Each row is a point on a tangle of strands that fork, close into loops and nearly touch. The rows are in no order.
Points whose rows are less than 61.4 apart are linked; no others are. Some points are linked to none.
lufit: [  4  -5 -12   1  15  40 -12  -6  21 -24 -18 -12   8 -14  -1   9 -15  -5
  -6  18  34]
gisag: [-17  14  -1  10  52 -22  -2 -21   4 -10   3  15  -4 -12 -22  15  -8  17
  -7  36  14]
nulez: [-42 -17   6 -40  -3 -64  13  15  24  -5  16   1 -24  10  -9  53  20  44
 -18  28  -6]
mune: [-20  18  15 -17 -32 -14  27 -11 -25  26  23  35  -8   2  -5 -38  -8  -6
   6 -21  11]
riba: [-15  15  24   3 -13 -39  15  12  -3   1  20  42  -2 -12  -8 -15  23 -23
  11  -2 -36]
zubo: [-22  -2   8  -4  15 -35  11  -3  28  -2  15  21  18 -12  -5  -2   1  11
 -13  16  -5]
sop: [ 11 -13  10  10  15  19 -26   0   0  26 -18  -1  -3   1  18 -16   4   1
  -3 -18   2]
gizul: [-16 -16  -7 -39 -12   1 -10 -20 -10  23  -2   0   7  -9 -17 -18   3  22
  -7  -6  26]
nok: [ 17  -5  -9  17  28 -15   6  34 -10  -5  29   5  -5   6 -27  -1   1 -13
   3  41 -16]
teli: [ 13 -19   5  -3 -10   6  -6 -14 -19  21   7  13 -13 -14  16   6  -2  17
  12  21   2]
bep: [-29  -7  21 -18 -24 -14  15  -7  -1  32   7  21   2  -9  41 -11  17  33
 -10 -14  -7]
Pob: [ 15  14 -21   2  25  30  -7   0  21 -34 -24 -41  21  -7 -19   3  -5  -9
 -23  16  27]
Toma: [ 12  -3 -28   5  11  36 -31   5   5  -3 -46 -42   9   3  31  41 -10  13
 -15  -5 -13]
gir: [  3   2  -5   7  20  -3 -14   5  36  -9   4  -9  35  -3   3  -3 -13 -12
 -11   1   2]
Fogiz: [-15  12 -10  -3  37  45 -22 -34 -12 -16 -22 -14  12 -18  29  32   1   0
  -1 -19  14]
Vogen: [ 31  36  24  16 -20  38  22  11 -50 -19 -17  13 -20   0 -13 -43 -15 -61
  19 -22 -18]
bamu: [ -6 -23  12 -27  -9 -51  -6   5  13  19  26  -9  -8  13 -17  27  -6  21
 -18  16 -20]
pab: [  8   0  -1  12  14 -12 -10 -14  13  12  34  -8  -8   0   5  16 -22   0
  -6   1  27]
nonu: [ 14   4 -45  20  35  32 -12  27  -2 -32 -31 -49   9   6  27  25   0  -7
  -1 -14  16]
Vasav: [  7  18  -2   4   9  49  -6 -21  22  -9  -7  -4  10   3  -2  -7  -5   2
  -3  12  51]
pitu: [-27  -2  11 -20  -8 -34   5 -20  13  20 -10   2 -22 -28   5  13  41  36
 -32   5  22]
Gel: [  8 -12 -19  28  53  -8  13  19  -3 -25  19  -1   9   0 -27   8  -2  -8
  10  28  -7]
Zerak: [ 26  10   0   6  -7 -25   0  15  12  14  27 -11   7  14 -26 -13 -19 -17
 -11  20 -18]
Veke: [ 29  10   6  27   7   1  16  -2 -20   5  20  -7  22   8 -10 -32  -6 -14
   8  -9 -30]
pomi: [ -2 -10  -9 -17  -7   0 -37  17  28   6 -31  -6   7   7 -10   4  -1   3
 -12   4  -3]
devuf: [ -9 -19   1  -6  -4  67  -3 -32   3  33 -17  10  -8  12   4 -15  -5   0
   9 -17  24]
tun: [ -6  26  31 -32 -40 -39  13  20 -24  -1  17  35 -18  -7  -2  -5 -13 -42
  -8 -10 -46]
Kuzek: [-15  -7  14 -22 -21 -52  36 -10  16  19  30  18  -7 -12 -19   7  10  14
 -21  12   7]
bug: [ -3  -5  30  18  -8  17  16 -15  -3  -5  -8  35  -3 -13 -13 -42  -4 -24
  22  -8   5]
Veg: [ -1 -17   8 -21  14  -5 -26  10   6   5  15  -7   2 -13  21  13  11  13
 -18  11   2]
givi: [-24  -2  -2  -7  20   9 -12 -44   2  13 -21   2   7 -14  16  21  -6  25
  -5 -18  18]
rizel: [  5  15   3  10 -21  21   7   2 -30  -1 -14  27  -5  12 -29 -47  -5 -43
  30 -26 -11]
rurov: [-25  18 -14   8  44  16 -22 -34  -8 -28 -12  -4  -2 -22  14  50   3  -4
  -4  -7  22]
Mazer: [-26   1  10   2  16 -36  19 -26  12   0  12  22 -12 -18 -12  -5  -1   9
  -2 -10  45]
lem: [-27  -1  24   1  -7 -43  31  -9  13   8  14  42 -19 -19  -9 -20   5 -10
  -4  -4  28]
luk: [ -9  19  12   5  11 -31  18  27  -7   6  34  28  -5   9 -17 -22 -22 -15
  -6  22 -20]
vefu: [ 44   2   3  42 -18  48  27  -6  -7 -13 -23 -27  -7   8 -13 -45 -13 -21
  12  -7  10]
nal: [ 14  -8   3   1 -32  13 -26   6   0  27 -19   8   3  10  13  -8  28   4
  13   0 -36]
Vafil: [  6   8 -27  -6   9  20 -39 -17 -18  -8 -27 -34  -2   5  29  67 -16  11
 -12   6 -21]
pofid: [ 41  12   5  11 -20  -3  13  45 -24  -9 -16 -11 -14   0 -12 -28  -2 -57
   4 -11 -53]
rem: [  0  -4 -23   9  -4  -4 -10 -17   9  -1  19  22   9   4   3  30  14   7
  25   7   4]
sanum: [  9 -22 -30  17  26  62  -5 -17 -13 -27 -37 -31   3   1 -11   4   6 -10
  22 -26  30]
Sir: [-22   8 -22 -21  39   7 -18 -20 -18 -18   3 -17  14 -14   0  40 -38   6
 -15  -2  28]
Paf: [  3  11  17   8  -8   4   3  -6  33  -5  15   5  25  -5  -5 -24 -10 -24
  -2 -12   5]
nobaz: [ -3  -7 -14 -28  21 -12  -7 -23  -3 -15   9 -17  24 -24 -23  32  -8  16
 -15  20  -2]
Fasu: [  5  30  44   1 -21  49  23 -11 -37 -11  -8  33 -25   0 -12 -50 -19 -53
  16 -36 -11]
pekeb: [-33  13 -11  -7  21 -29   9 -32  14   6   7  14  -9  -4  -6  24  -1  22
  -6  -5  44]
daf: [-21  -8  12 -23 -42 -49  29  -1  16  26   6  12 -24 -10   3   5  11  19
 -27   0  23]
lep: [-34 -25  22 -35 -11 -54   4  14   6   4   3  -8 -22   5  37  40  16  59
 -28   4  -4]
siz: [ 21  -2 -22  16  10  16  -7  31   3  -5  14  -9  -2  12  18  -6 -18  -9
   8   7  22]
gino: [-33   7   8 -16 -24   1  29 -18  -1  28   9  31  -2   2   6 -34   3  10
   7 -25  33]
mukil: [ 23   7 -12   7 -16  23 -17  -1  -6  18 -18  -4   8  13  -5 -16  25   6
   8   5 -15]
Vaza: [-26   4  38 -40 -56 -37  16  19 -14  32   4  14 -32   6  24 -15  33  23
 -16 -23 -22]
zenib: [-37   3   8  -2   8  16  16 -53   9  17 -19  13   8 -12  13  -8  -5  28
  -4 -35  39]
mafoz: [-11 -18   2 -10 -17  34   3 -41  -9  37 -12  19 -14  -4   0 -10   1  13
  16 -16  22]
Zuket: [  0  -8  23 -27 -42  -2 -21   7  -4  33  -8   4  -7  11  14 -10  24  22
  -1  -6 -38]
gek: [  8  30  10   8 -27   5  14   8 -16  -1  -7  33  -4  11 -16 -33 -25 -46
  13  -5 -20]
zed: [ 10   1  34 -18 -34 -26  11  15 -21   9  27  24  -5 -11  -7 -10  -7 -24
  -8   7 -53]
Rav: [-32  -2   2 -43 -11 -19 -20 -22  14  10 -15  -3 -12 -14  15  36  26  37
 -24  -1  11]
keri: [ 30  19  -5  46   4  17  18  10  23 -37   9 -22  19   4  -9 -11  15 -22
  11  12  -6]
Femag: [ 17  11 -16  25 -15  25   6   5 -12  -4 -29   0   5  16 -26 -40  11 -33
  32 -29  -8]
fut: [ 14   0  -1  12  30  27   0 -38 -10 -23  -4 -17  17 -14 -26 -14  -9  12
   7  11  22]
Ponif: [ 13  28  31  32  -2  16  10  -4 -14 -13  28  12 -18  15 -20 -46 -10 -28
  14  -9  26]
Pom: [-10 -29  17 -39  14 -16 -24  11   6  -9  24 -19  -2  -8  19  41   0  27
 -20  24 -13]
Rera: [ -3 -29   9 -36 -26 -28 -25  29   8   3   3   2  -5  18  -7  14  15  19
   6  25 -34]
niki: [ -5   8 -13  20  54  47 -10 -29 -17 -39 -14 -30  19  -8   9  15 -10   3
   7 -23  24]
pofar: [  9   0 -21  -1  23 -21 -16  36  13 -10  11 -28  10  27  -9  39   5  20
 -11  32 -40]
Vesu: [ 20 -14 -36  22  16  53   2  15  -4 -18 -24 -26  -2   8   9  -8  13 -16
  26 -21  32]
zusem: [  9   3  20  38  27  48   0 -26   5 -16  -9  -3   5   3  -1 -25   1   7
  17 -23  28]
Nives: [ 16   1 -46  -6  12   7 -23  24  15 -26 -24 -44  18  13   1  40   5   6
  -3  11 -16]
runub: [  3 -25  -7  -3   1 -25  -7  -5 -11   6  17   9  -1  -6  -4  19 -15  22
   6  31 -10]
fanu: [-22  -4 -24 -17  13  37 -18 -15 -10   4  -4  10  23   1  14   1  15  16
  15 -14  24]
Fid: [ -9  -7  10 -16  -8 -50  14   7  18  18  39  10  -5   3 -33  14  -8   2
 -17  31 -19]
rim: [ 30  -4 -43  24  10  15  10  49   6 -23  -6 -33  -1  17   8  -5  -9 -14
   2  11  24]
mizug: [  9   2  17  13 -19  21  15 -10  13 -10   5  17  11  -1 -19 -39 -15 -41
  17 -16  14]
parod: [ 37   5 -34  34  19  28  25   6   6 -38 -27 -57   0   5  -2   1  -6  -2
  -2   9  23]
Sekaz: [ -4   6  17  16  15 -15   2 -23  10   0  19  19 -19  -6 -20 -23  10 -12
  12 -14  36]
Ferag: [  3 -10 -12  22  32   3  -8   3  18 -27 -11   7  15 -16   7  26   9  -1
  12  16  -9]
taf: [ -3  -5 -15  -7  45   9  -7 -12  -7 -30 -12 -25  27 -21 -10  32 -17  15
 -16  25 -11]
kiku: [ 10 -32  -2  10   1  47  -1  -8   0  -3 -37  -2  15  -6  -3 -23 -18  -7
  16 -10   1]
maz: [ 16  17  -1  10 -21 -12   7  34  -3  -3   9  26  -2  12  -7 -16 -13 -36
  18   8 -30]
Nup: [  1  10  -5  -4  25 -12 -15   9  37 -19  14 -19  20  -6  -5  28   0  -6
 -26  23  -7]
tuko: [ -5 -15  21 -22 -34 -36 -14   4   5  27  -4  16 -16  -4  -9 -11   0 -12
  -6  -8  -7]
zuzi: [-12  -2   8 -20 -12 -21 -32 -13  25  17 -16  -7  -9   6  19  40  22  32
  -9   3 -15]
ripes: [ 19 -12 -25  10  24  -8   2  50   3 -19  15 -19  18  18   7  24 -11   7
  -8  34 -26]
kimos: [-14   5 -12   8  36 -37 -14   8  21   6  18   3  13  12   9  30  10  23
  -3   3 -21]
pozar: [ -2 -25  -7   2  -5  24  -7 -22   7   6 -30  15   8 -13 -23 -23  -2 -10
  22 -12  10]
Pep: [ -9   0  21 -11  -4 -46  -3  33   1  15  15  16 -11  18  -6  -1  -8   9
  -7  27 -49]
vek: [-30   1  -6 -16   8  -1  -1 -11  16  -8  14  18   7 -15  32  37 -18  17
 -15  10  35]
Falob: [ 17  22   4  32 -28  66  25  -5  -5 -21  -6  -6   9  26 -16 -50  -2 -31
  36 -33   0]
Nini: [ 25  -9   2  16  15  21 -19  15 -15  19  -7 -19   3   7  10 -32  13 -17
   7 -29 -10]
Natob: [  0  16  25  33 -13  65  11 -18   0 -19   4  10   3  24 -20 -43  -1 -16
  35 -41  16]
murez: [ 34  -2 -26  45  -6   2  21  12   3 -11 -18 -13   0  20 -19 -19 -33 -16
  20   7   1]
vara: [ -7   5  43 -19 -33 -46  22   6 -10  20  19  21 -21 -11  11 -10   7   4
 -16  10 -43]
kor: [ 19 -22 -30  29  26   1  15   7   2 -34   3 -12  18   2 -28   8  -8 -17
  22  11   2]
lar: [  6 -18 -13   0  28 -20   0  18  -2  -3  23   3  -9   6 -20  34  -2   9
  -6  51  -9]
ronef: [-27  -2  -4  -4  25 -22 -16   2  -8  23   2  16  -8   5  19   3  -8  28
  -4  -1  21]
bul: [  3  -2  30  25  24  30  -7 -23   2  16  -3   2  -3  -6  16 -34   5  -6
   3 -24  17]
miru: [ 12  -5   8  13   7   1  -7   7   1   8  32  10  -8   7  13 -13 -20  -7
   7  -9  24]
fav: [ 14 -14 -12   4   7  13 -27  31  18   4 -34 -18   4   5  -9 -21  -2 -23
  -5  -5   4]
pebun: [ -9  -2  -7   7   3 -19   5 -38   1   2  31  16   2 -11  13  28  17  28
  14   4   9]
sig: [ -7  35  26   0 -23  22  19  -5 -27  18  14  36 -11  15  -1 -50 -12 -20
  12 -25  11]
ton: [-42   5   7  -8  -9   2  32 -33  12  28   4  15   7   1  21 -11   4  31
 -11 -33  46]
Neve: [-14   4  33 -31 -42 -25   2   8 -20  33  12  13  -6  -2  13 -26  19   9
 -13 -12 -36]
selu: [-21   7 -12 -19  18 -32  -5  -4  -1   1  31   5  -4   4  15  48   3  43
 -19  28  -3]
kisu: [  3 -18   2  -3  -7  -4 -18  -5  10  17 -20  10  -3  -9 -22 -24  11 -25
  12 -17   3]
Vare: [ -7  29  32  -5  -6 -18  13  23 -28  -8  16  43  -5 -14  -5 -32  12 -36
   0   5 -33]
bam: [-18   8  -2 -10 -18 -37  -9 -16  29  24   7  13  -3   9   5  21  12  22
  -4 -11  -3]
kugot: [  7   0  -1 -11  -6 -25   3   1  11  11  20   3   6   0 -37  -4 -20  -2
 -15  29   4]
Bur: [ 35  19 -23  23 -23  31  -1  11   3  15 -31 -22   6  21  -4 -20  10  -7
   6   3  -9]
gopo: [  3  -4 -12   4  18 -36 -16  20  14  11  27  -7  11  26  -8  29  -3  18
  -3  17 -39]
vos: [ 33  19  -6  26 -11   2  15   3  11  -6  19   4  20  11  -4  -4   6   2
   6  37 -23]
kul: [-25  11  -2 -29 -19 -20   0  16  -7  17  18  31   5   5  -5 -28  25   7
   8  -5  14]
puzuv: [ -3  -2 -42  -9  34  16 -23  -5 -14 -20   6 -28  15   0  -1  35 -21  -7
   2  -7  19]
fusap: [  5  10  25   6   0   0  -6 -24  27  11   6   4   6 -14  -2 -19  -2   0
 -18  -3  15]
Bomod: [-16   2 -27 -28  22   2 -32   2   0  -9 -16  -3  13  -6   6  34  10  15
   2  12   6]
Gador: [ 22  -9  17   8   7  -6 -10  24  -4  -1   7  -7  12  -3   8 -11   5   3
 -15  28 -32]
Kevor: [ 13  13  14  28  25 -19  16  26 -14  -6  42  19  -6   6 -18 -19  -5 -27
   6  22 -11]
moz: [-12   5 -17 -28   0  15 -33 -30  -8  -3  -9 -20  -5  -7  28  64  -7  22
 -13  -1  -5]
fiv: [-45  -4 -16 -38  -4 -14   3 -11  -5   2   5  10   0  -8  38  41 -15  45
 -14  -5  29]
lekup: [  8  -2 -20  -2  21 -21 -14 -17   8   7  20  -9 -14  -1  -8  42 -18   9
 -13  18  20]
poge: [  7   1  20   4 -15  68  10 -26   3  24  -5   4  -7  12   6 -37  -8  -9
   1  -8  22]
mozok: [  5   8  26  40  -1  44   9 -30  -1 -14  16  15   4  11  -4 -29   6  -4
  30 -21  23]
Mozep: [ 15 -20 -11  36  17  16  17   1  -6 -34   4  -6  16   4 -23 -17 -17 -17
  37 -14   9]
fira: [  2   3  -9 -11  -6  22 -12  -2  16  19  -2  -1  19   9   6  -8 -25  10
  -5  -1  21]
Nebut: [ 13  15  17   9 -14  34   5  12 -21  14   8  14  -2  10   9 -46  -8 -20
   9 -11   0]
dufug: [ 16 -11 -27  -6  -5  -7 -23  49   3   0  -1  -8  16  27   5   0   8   3
  12  10 -26]
nasud: [ 32  10 -17  42   7  30  22   6  10 -40  -4 -37   9  10 -14 -18   1 -13
  13   1  22]
reda: [ 18 -12  -6   9  10  25 -30   4   6   8 -28 -19   6  -2  25  11   1  13
  -6   0 -11]
tigi: [ -5   8   5   8  20   0   4 -25  -1   1  -4  10  -2 -14  -5   1  -8  25
  -6  31  24]
bego: [-32  17 -11  -3  35 -16  -2 -47  -3 -18   0   1  -8 -26   6  43  -2  15
 -10   2  31]
Vuti: [-42 -11  14 -45   5 -55  10   5  13 -20   7  -9 -29   2  12  78  12  46
 -31  30  -5]
seti: [-43   7  -7 -24  15  37  -9 -28   1  -8 -12  21   4 -14  12  11  20  14
   5 -15  46]
nud: [-30 -21   8 -11 -20 -61  27   9 -11  23  15  27 -11   2  20  10   1  44
  -2  -1 -13]
Popef: [ 14 -17  -1 -18 -16 -20 -36  45  11 -10   1 -11   5  33   3  18  10  18
   6  17 -42]
dal: [ -8 -10  -6 -31  -1  -4 -16 -27  -6  12  -4  -7  14 -16 -19  12  10  26
 -12  14   0]
Rif: [  0 -21 -19  -1  14  51 -13 -20 -17  -4  -7  -1  10   2   8  10  -5  12
  18 -18  31]
zot: [ 37  26   5  45  -6  10  33  23  -8 -33   9  -8 -11  15 -27 -43 -13 -46
  21  -6  -4]
Makup: [ 35  28  20  44 -12  21  24  10 -25 -24  -8  -3 -21   8 -18 -46  -7 -57
  18 -28  -9]
vamo: [-14  -7  22 -20 -32   9  -7  12  -8  45  -8  26 -23   7  24 -23   0  -2
  -2 -10   3]
Rebi: [ 29  41  13  -9 -31  -1   9  31 -31  -8 -16  14 -17   2 -10 -13 -17 -63
  -1 -16 -55]
remo: [ 29  -7 -15  37  -1  16  17  -2 -14 -24  -6  -5   2   7 -38 -38   7 -32
  39 -22   4]
gok: [ 20  11  -6  26   8  -7  -1  -4   3 -11   8   7  -1   3 -30 -16  11 -19
  21  10   2]
kaniz: [ 17 -10 -11   7   2  47  -6 -12 -13  -6   7  -1   9   0  -4 -15  18  -8
  22  -5  22]
mig: [ -8 -11 -14 -28  10 -36 -23 -14   5   2   3 -22  -6   8  -8  67 -15  35
 -10  17 -25]
mam: [ 30  -9 -24  27  14  25  -2  24 -12   1  -7 -37  18  11   5 -30   6 -12
  10 -34  -7]
niru: [-23 -20   6 -34  18 -10 -35   0   4 -15 -13 -21   2 -18  21  55   4  29
 -26  16 -17]
tugi: [ 18  -3   3   8  -4 -17 -13  20 -19  22 -12   8 -17   9 -20 -28   3 -11
   4   7 -22]
sal: [ -8  -1  23 -25 -27  -6 -21  -9  16  36 -12  -4  -7  -2  18   3  23  31
 -21  -1 -17]
vuru: [  3  11 -26  17  46  20  -9 -13  -3 -29  16 -23  28   1  -3  15 -15   6
  10 -19  26]
zifu: [  1   2  15 -16  -6 -10 -12 -22  30  23  -6  -2  -6 -13   1   0   0  11
 -28  13  21]
mep: [ 21   2 -26  46  -8  56  45   2   5 -42 -32 -39   7  20 -10 -38  12  -8
  36 -31  13]
vum: [-12  54  25 -31 -34 -28  27   5 -25  10  18  43 -18  -5 -12 -24 -17 -37
 -15 -12 -23]
Tino: [ 32 -19  -5  27  -2  52  11   6  -1  -7 -23 -24   9   3  -1 -32 -24  -7
   8  -5  11]
Rezu: [  7  -1 -28 -18  11 -17 -35  10  15 -13  -7 -33   8  21  -8  57  -5  21
 -10  23 -24]
bekuf: [ -3  -4  -9  -6   6  18 -30 -23   8  17 -21  -9   3  -4  30  34  -4  21
   1 -12  -3]
miv: [ -9 -14   7   1   0 -43  18 -31 -11  25  26   8  -9 -17   7   7  13  26
  -2  -4  -7]
bedo: [ 13 -14  -2  13  11 -13 -22   7  28  -9 -11  -1   4  -5  10  32  18   5
   8  22 -29]
Gigib: [-42   5  -3 -36   6 -44   5 -20   9 -10  10  -9 -27 -12   9  82  -7  30
 -40  25   9]
puli: [  4  17  15  16  -4 -34   0  16   6   7  25  21   8   6  -2  -8  26 -15
   7  10 -38]
zepem: [ 32   8 -56  25   7  16  26  14  -1 -25 -22 -55  13   6  -5  14  -2   1
   2  20   0]
Suzok: [ 41 -18 -17  19  -6  14   4  22 -19  -3 -14 -13  -2  -4 -22 -14   9 -14
  11  26 -12]
Voso: [ 10  19  20  12  -4 -12  16  -7 -25  15  32  19   4  -7 -12 -35  -6 -15
   0  -7 -20]
geno: [-37  16  -3 -31   9 -20 -18 -19   5 -24  -3 -13  -8 -24  17  82 -15   7
 -33  20   4]
Luga: [  4  -7   5  10 -13 -21  -6  11  17   0  14  17   9   4   2  20  25   4
  15  26 -39]
nivus: [-36 -28  28 -37 -37 -52  11  13   6  15  -7 -12 -22   5  31  22  38  53
 -27 -13   6]
gaka: [ 30 -10   5  30  25  24   5   1   7 -11 -15 -24  15  -9   4 -16 -20  -6
  -5   9   4]
lanif: [ 18 -24   3   7 -12  33  -3  -1 -14   6   9  17  -7 -10  12  -5  12 -12
  23   6   3]
Vorov: [-25  14  -9 -10   8 -15   2  -6 -17   8  18  25   7  -4  -8 -18  21  17
  11  -6  22]
Gef: [  4  22 -44  10  41  27 -12   6 -10 -43 -26 -60  10  -1  16  44 -16 -17
 -20  -9  13]
gepib: [ 36  -6 -37  17   0  12  13  27  -6 -17 -30 -37  10   6 -15  -9  10   0
   3  22 -15]
Limi: [ -6  -7   6 -11  32   5 -24 -10   4 -15 -23 -21  10 -28   8  40 -17  11
 -29  28 -11]
mezog: [ 27  -5 -15  20   9  -6   1  10   2  -2  10 -24  28   5  -9 -14  -1 -17
   9 -18 -25]
Vir: [-33 -23  -1 -30 -18 -29   5  -2   7   9  12   5 -11  -3  49  46   1  50
 -15  -1  12]
nofi: [ 16  -2 -31  15  17  56 -11   3  14 -14 -36 -43  14   6  27  19  -7  -5
   0 -19   8]
luko: [ 35 -14   7  18  -8   2  -1  16 -28   4  -5   0 -14  -1 -26 -36  -1 -31
  11   3 -15]
Fike: [ 31  -9 -37  24 -10  41  16  38   0 -11 -14 -39  -3  20  19 -16   6 -18
  17  -9  24]
Zor: [ 33 -12  -9  25 -17   2  14  48   0 -12 -22 -23  -2   3  -2 -28   5 -45
   7  -9 -28]
bapu: [-14 -26  -3 -15  -3 -15 -24  -3  25   9 -25  14   2 -12  -6   8  10  -6
   6  -8  -1]
Deme: [  8  46  45   8 -16  12  21 -18 -35  -3  -1  35 -21  -8  -7 -38  -9 -52
   9 -39 -27]
vulag: [-41 -27  -2 -26 -34 -26  27 -16 -13  32 -18  15  -8 -12  15   5   7  46
  -4 -25  18]
ker: [  4  -6  18 -10 -33   1 -13  32 -17  27   7  20 -12  15  28 -19  -7 -13
   7  -5 -28]
miz: [ -5   4  -1   8  27   7  -9 -43   0  -4 -16  -5  10 -14 -11  10 -17  14
  -2   5  22]
tugo: [-34 -11  33 -15 -40 -31  24   0   7  38 -16  35 -16 -13  16 -21  -1  -2
 -11 -34   2]
fekem: [-20  -1  30 -18 -43 -37  17  -2  -5  25 -15  44 -25 -14  -5 -21  -6 -15
 -10 -10 -17]
tuti: [-31  -2  40 -25 -34 -64  34  28  -3  17  15  23 -24  -3  14 -13  12  15
 -28  11 -27]
pere: [-16   2 -19  -5  -3  15  -1  -7  -1   6   6  28  26   8  -2 -20   6  10
  32 -16  14]
Niziz: [-44 -21 -19 -33 -11   4   9 -23  -8  24 -12  14  -1 -10  30  22  -5  44
  -2 -18  30]
Nef: [-12 -17  18 -33 -30 -57  -2  14   7  26  27   3 -15   7  -4   1   7   6
 -11  -7 -14]
Kodeb: [-17   1  14 -23 -17 -17  14 -22  14  23   4  11 -15 -15   7  -1   6  23
 -24   6  38]
pum: [ 38  16  -8  39 -17  26  32  23 -11 -13 -13 -20  -1  19  -9 -44 -17 -28
  11   4   0]
pabiv: [ 10   6  23  -6 -25  18   2  22 -34  21  22  22  -9   4  26 -32 -16 -26
   7 -18 -19]
fov: [ -9  20 -31 -21  25  11 -39 -11  -2 -30 -12 -34   3 -14   3  65   8 -15
 -19   7   8]
Kani: [  2   5  12  -6  13 -42   2  43 -11  11  29  20  -2  14 -29 -14  -4 -15
 -12  22 -42]
Teko: [ 19   0 -28   4   0  14 -11  19   5 -17 -28 -26  17   2  -8  15   9  12
  -5  31 -11]
fosak: [ 10  22  21  29  13   5   0 -21  11 -13  22  11 -17   8 -21 -26 -16 -11
  10  -5  39]
Gog: [-14 -21   4 -26  13 -30  -8  13  -5   0  31  10 -15 -14   1  15  21  13
  -9  20  15]
zere: [ 26 -16  10  11 -21  11  -5  27  10  -3  -7  -4   9 -10  11 -20  18 -39
  10 -11 -34]
Tezi: [  6   5  21   7 -25   9   2  13   9  -1  -3  22  10 -11   7 -32  15 -40
  13 -13 -26]
runa: [ 16 -11 -34  25  37   8  -1  10  11 -43 -19 -26  11  -9 -13  33   4 -17
   7  15   1]
vopu: [  6  -5  20  10  -3 -30  17 -19  -3  20  38  18  -3 -16  -3  -9  -7   1
  -1  -1  -5]
Taze: [  3   7  -1   7  19 -18 -16  10 -20  24  -1  14  -9  10  -1 -17   0  13
   1   9   0]
vanu: [-28  21  -3 -10  23  53 -12 -34   6  -9 -14   3   7   2  -3  -9   6   8
   2 -12  57]
dadu: [  6  10  16  23  28 -22  18 -24   7   3  37   0  10  -6 -20  -7   4   4
  -5  14  -4]
nelo: [-21   4 -11 -19  18   0 -15  -9  20 -18  10  -5   2 -17  21  60 -11   8
 -20  22  20]
fula: [ -3  19 -30   6  23  75 -14 -20   1 -17 -36 -39  12  11  15  21  -4  -5
   1 -24  25]
Zab: [ 41  18  -8  37  -9  -1  25  25  13 -13  11 -17   6  12  -6  -8   5 -29
   2  25 -32]
pufu: [-38 -16  30 -18 -28 -67  36  23  14  15  11  19 -13   3  24   5  -1  36
 -22   0 -13]
dufi: [-13  21  39  -7 -20   1  12  10 -17   4  -3  43  -7 -16  13 -36   9 -44
   3 -17 -29]
supo: [  0 -13  -4 -40 -23 -17 -17   4   2  11   5   1   5   2 -18   5  23  23
  -4  22 -16]
rel: [-27 -17  36 -42 -53 -65  19  24  -4  21   9  -4 -29  14  17   7  34  44
 -28 -18 -11]
Mis: [-38  37 -19  -8  28   8 -27 -41 -26 -28  -6 -10  -8 -24  19  65 -17 -14
 -13  -2  13]
Rer: [ 25  -5 -11  12 -20 -12 -10  41  14   3   7   4   4  24   8  -2  -4 -17
  11  10 -25]
Ropi: [-13 -20  19 -23 -31  15   0 -15   2  42  -8  19 -24  -7  14 -15  22  10
  -5 -17  15]
sut: [ 15  -5 -13  16  30  37   0 -13  -8 -27 -29 -32  13  -7 -26 -16  -4  -2
  12 -13  30]
bebo: [-23 -35   0 -35 -12 -53 -11  -5  18   9   2 -12  -4   9  -1  48 -20  40
 -11   9 -17]
nebuv: [ 15  10  -9  47  -9  50  43  13   2 -40  -8 -26  16  25  -8 -50 -15 -18
  31 -34   9]
rire: [-23  -5  38  -8  -9   2  15 -14  -2  11  -3  34 -12 -12 -13 -52 -13 -23
   5 -26  25]

A piece is two or more points that can be reached from each other along the links. Count, over all rows, the pieces, the separate loops (a circle has one, a figure eight two, a Y none), the forks (points with three links) and the tips (points with one).
pieces | 5
loops | 1
forks | 28
tips | 36

A fork is a point with three links, a tip a point with one. Leave the first point through the second and follow the links. Name the first fork or tip that comes.
Rebi; pofid | kor
Mozep; remo | dal
puli; riba | Rebi
lekup; pab | miz
fut; sut | lekup
mune; sig | poge
